Points, in no order, along strands that fork and pass close to each other.
In the rows, zero is written as 128.
Points whose rows are less than 113 apart are linked; no others are. Some points are linked to none.
z_990: [129 152  68 117 105 128 162 108  48 136 152 175  69 106 161 175 109 148
  93 120]
z_404: [101 105 149 120 114  92 125 143 171 107 136 129 179  98 115  73 127 155
 129 148]
z_797: [123 181 125 133  82 177 144 118 106 147 104 133  78 112 163 137 119  93
 159 107]
z_882: [141 116 198 142 153  59 107 185 148 105 109 108 142 141 106 126 141 147
 124 149]
z_297: [105 143 164 116 132 171 137 148 124 165 151 129 165 106 124  99  95 132
 127  64]
z_855: [172 140 164 155 144  86 134 126 143 162  87 114 158 159 104 159 117 126
 199 133]
z_277: [129  79  89 125 105 143 133 106 138 124 128 115 145  85 153 147 103 177
 150 144]
z_59: [165 128 178 124 145  72 154  90 121 160 115 148 126 133 103  99 144  84
 180 101]
z_443: [ 90 103 120 183 119 101 122 120 144 107 141 142 123 118 130  52 152  89
 141 116]
z_207: [ 64 133 104 187 108 106 133 151 140 118 105 160 102 114 158  82  99 110
 168 118]
z_63: [118 119 173 145 168  59 158 134 164 120 121 108 107 168  98  90 205 140
 170 160]
z_225: [109 109 159 106 205  83 149 121 178 111 144 132  87 173 121 103 222 124
 123 171]
z_886: [160 109  87 149  99 156 160 121 134 141 149 117 144 132 109 171 207 125
 153  70]
z_551: [145 115 123  97 108 144 136 166 157  86 153 145 114 112 135 119 174 113
 113 120]
z_621: [141  96 119  90 122 163 158  86 144 120 164 127 150  69 113  96 145 136
 119 173]
z_555: [ 89 156 134 154  99 166 120 109  89 181  60 136 110 165 186 131  73 127
 149 154]
z_961: [ 88 142  96 182 124 171 116 177 145 135  93 134 140 170 176 114 129 128
 141 116]
z_646: [139 118 154 220 148 169 103 117 135 137 107  96 167 153 112 148 148 136
 120 129]
z_339: [137 130  93 154 150 119 143 103 112 120 194 124 111 108 114 138 175 105
  89  94]
z_17: [139 168 127 212 128 111  84 133 142 112  81 120 145 145 135 101  98  88
 178 122]
z_547: [126 124  66 135  79 142 129 159 141  86 150 120  96 123 138 148 180 119
  73 115]
z_275: [121 100  68  58 104 146 149 126  96 105 165 142  83 138 121 180 129 141
 109 105]
z_388: [177  99 127 173 125  78 109 116 138 110 108 122 143 131 143 154 119 126
 174 133]
z_271: [ 66 100 103 178 112 132 147 133 111 170 139  97  72 108 150 112 114 135
 144 143]
z_852: [142 130 105 144 137 168 131 138 141 143 112  92 153 105 182 160  71 181
 161 148]
z_505: [ 98 145 113 132 119 172  73 106  99 147  80 138 120 195 198 144 110 150
 115 145]
z_972: [190 117 141  85 145 149 141 126 109 111 158 131 131  92 107 138 128 161
 118 104]
z_263: [146 172 185 100 163  78 130 149 133 114  73 141 181 160 100 144 117 193
 145 162]
z_290: [149  67  90  56 124 164 154 122 153 133 149 101 119 140 111 138 169 120
 144 138]
z_671: [148 147 128 130 154 112 125 177 179 101 137 102 165  94 114 103  99 143
 124 150]
z_476: [ 87 146 144 125  91 156  68 152 122 134  87  92  97 138 148 111  93 120
 110 148]
z_768: [ 82 154 108 125 105  70 120 148 128 124  99 144 113 121 154  97  60 131
 143 141]
z_755: [107  93 189 153  98 136 118 119 126 119 144 145 178  99 120 110 138 145
 112 125]
z_53: [151 129 173  50 196  75 135 130 140 115 154 144 111 144  83  83 135 127
 113 165]
z_66: [137 168 182 132 164 172 104 144 130 165 115 148 174 138 138 102 112 114
 133  94]
z_495: [105 131  93 157 102 153 157 111 114 156 147 139 139 117 134 159 149 137
 142  65]
z_45: [118 144 102 139 112 164  76 137 158 133  75 106 174 191 156 126 112 121
 164 135]
z_258: [152 123 122  87 179 163 196  73 128 128 186 148 132 115  93 100 194 125
  77 118]
z_61: [ 94  65  88 149 109 129 141  77 138 160 135 100 104  98 134  76 128 107
 160 145]
z_391: [135 153 133  53 162  41 130 142 120 123 117 133 146 136  78  85 132 100
 121 145]
z_121: [134 137 145 122 125 125  96 162 150 159  86  97 174 168 112 131 114 133
 190 124]
z_746: [159 143 119 186 137 193  71 135 127 126 111  85 142 160 136 193 136 132
  96 137]
z_115: [127 115 177  78 211 148 163 105 171 111 153 165 106 171 118 124 191 105
 101 160]
z_172: [161 171 164  90 134 135 108 183 134  86 123 149 131 154 125 164 122 127
 118  90]
z_919: [ 87 138 129 164  92 140 135  83  59 160 139 167 116  87 157 145  75 168
 121 113]
z_917: [158 173 209 134 186 123 118 140 128 125  92 141 157 156 124 135 115 141
 127 128]
z_582: [134 141 185 138 123  63 123 114 128 135 115 183 154 119 128  95 124 101
 135 112]
z_896: [115 105 150 112 139 122 152 154 167 150 134  94 136 117 113  81 171 110
 167 111]
z_406: [126 106 116 158 152  90 168 137 154 119 136 132 154 133 106  68 153  85
 195 115]
z_773: [113  96  96 102 149 131 151  94 165 171 127 108 146  98 123  68 129 116
 178 133]
z_864: [158 130 119 150  81 145 129  91 138 136 108 137 117  96 137 114 130  89
 180 115]
z_792: [125  83 104  71 125 172 144  67 151 138 159 143 134 120  93 146 156 110
  99 166]
z_959: [125 128 155 120  76 134  55 158 134 126 107  95 119 126 139 153 137 105
 123 118]
z_281: [ 79 140 145  80 103 143  99 156 131 101 133 121 106 113 124  81  80 137
  93 129]
z_423: [105 121 156 128  51 160 120  93 120 143 147 122 144  97 104 138 141 142
  99 105]
z_305: [140 104 120 103 211 151 170 122 176 114 167 140 122 122 110  94 180  96
  84 152]
z_970: [126 100  62 132 123 118 132 101 140 109 183 129  98 130 118 160 188 111
  83 152]
z_108: [ 58 184 107 192  79 173 127 117  91 179 118  93  99 176 127 155 130 162
  74 150]
z_479: [127  86  58  82 195 129 169 134 165 122 148 135 130 113 142 118 125 114
 138 125]
z_899: [ 69 157 103 194  99 195 141 139 102 153 127 152 140 153 157 132 129 125
 119  82]
z_984: [120 153 139 130 148 178  96 133 102 155 105 156 166 170 171 144  81 126
 143  75]
z_242: [133 131 125 114 120 136 137  99  69 137 147 163 109  91 164 167  89 133
 120  84]
z_507: [154 106 191  79 165 102 146 134 135 116 154 157 125 120 119 121 125 139
 143 127]
z_145: [ 87 146 119 143 159 179  85 133  70 150 107 132 125 182 194 175  98 132
  95  93]
z_244: [165 127 125 127 136 146 102 118 127 122 140  93  86  81 124 131  93  89
 117 124]
z_885: [131  98 106  41 133 139 121 168  96  80 157 149 111 137 116 154  83 135
 116  95]
z_99: [149 103 129 112 149 116 143 106 167 150 121  84 169 100 109 113  91 144
 186 159]
z_484: [164 137 106 160 151 173 102 154 123 106 139  86 134 109 137 173 101 163
  80 127]
z_473: [135 173 120 209 147 139 100 110 132 113  87 180 166 185 160 110 112  97
 169 114]
z_660: [180  60 131 130 166  89 115 134 121 116 149 123  99 136 115 150 166 104
 120 109]
z_735: [ 92 138  91 139  81 164 184 145  98 143 142 121  90  94 147 135 110 188
  93 151]
z_757: [175 154 126  92 135 107  95 124 114  94 122 133 100 100 135 140  62 109
 139 131]
z_764: [191 102 111 112 177 130 175  95 119 104 197 145 120 102 115 144 171 135
 102 120]
z_165: [164 124 154 161 155 142 117 151 143  89 152  98 148  78 123 122 117 151
  74 133]
z_760: [162  93 126 205 121 117 135 125 144 126 131  97 141 108 115 156 148 137
 136 111]
z_382: [137 103 178  93 117 141  93 131 147 142 118  90 145 143 112 147 110 139
 142 117]
z_578: [127 184 149 140 109  74 132 145 119 140  89 173 185 140  90  95 139 112
 171 103]
z_185: [159 153 170 175 123 129 121 113 142 132 127 163 131  95 134 101 150  92
 136 104]
z_664: [152  92 137 122 148  77  96  92 122 137 161 114  94 108 119 117 129  91
 116 129]
z_474: [ 81 161 121 132  52 169 106 123  95 127 142 125 116 115 122 143 137 153
  57 122]
z_752: [104 171 108  87 106  40 131 162 119 137 106 133 180 129  77  74 159 105
 139 114]
z_691: [116 155 116 107 109  45  88 117 134 124  91 126 156 118 107 125  70 128
 140 154]
z_323: [142  83 130 101 162 100 101 174 104  96 163 140 121 140 129 180 112 125
 114  96]
z_609: [ 90 169 121 174 124 173 149 123  63 178 118  94 112 151 148 158  92 190
  66 197]
z_143: [137  81  99  41 167 121 154 143 182 122 131 140 144 161 108 128 151  97
 146 154]
z_182: [120 149 183 153 139  28 137 152 137 119  90 114 156 152  76 102 171 145
 155 167]
z_700: [162  63 152  92 162  76 147 118 131  97 145 173 103 173 111 158 193 133
 132 143]
z_798: [125 129  88  87 127 115 157 132 151 110 138 139 111 109 152 116 116 100
 138 121]
z_329: [ 70 119 142  69  81 152 122 142  97 123 139 111  44 113 139 119  92 125
  87 149]
z_77: [109 162 103 191  82 156 187 134  88 183 103 104  88 106 144 149 108 170
  85 192]
z_351: [167 169 111 119 129 160  80 139  90  97 116 139  92 136 159 185  77 114
 128 114]
z_365: [159  86 105  96 126 121 148  82 171  99 124 116 136  93 122 113 104 142
 151 188]
z_692: [114 106  76  90  91 107 155  79  78 108 182 174  93 112 143 165 146 132
  94 119]
z_349: [129 172 105 134 101 186 129 120  94 135 102 131  76 127 157 174 100 137
 107 145]
z_106: [127 113 165 201 137 130  89 150 146 136 102  94 130 159 106 106 134  90
 148 113]
z_222: [130 181 155 110 133  57 119 139 129 123  79 115 194 109  88 101  95 157
 123 172]
z_765: [ 89 190  94 156  51 128 127 128  93 139 161  96  96 154 107 162 121 190
  75 146]
z_711: [158  99 135 114  97 133 141 148 133 104 136 155 134 147 131 164 193 105
 137  81]

Follow the links from the first point to the second, and from the first to the third. Name the last point that the two ways share.
z_959 / z_609 / z_660 -> z_121
z_182 / z_185 / z_473 -> z_764
z_222 / z_258 / z_121 -> z_551
z_305 / z_45 / z_242 -> z_764

A fork is a point with three links, a tip a point with one. Leave the first point through the second and follow the links. Name the first fork or tip that comes.
z_773 / z_896 -> z_66
z_77 / z_609 -> z_646
z_671 / z_404 -> z_735
z_917 / z_263 -> z_773

A fork is a point with three links. Follow the links from the first point to the second and name the forks in between, in order.
z_664 / z_896 -> z_582, z_764, z_551, z_365, z_773
z_99 / z_108 -> z_365, z_551, z_121, z_646
z_990 / z_225 -> z_660, z_582, z_764
z_423 / z_185 -> z_646, z_121, z_551, z_764, z_582
z_108 / z_798 -> z_646, z_121, z_551
z_551 / z_66 -> z_365, z_773
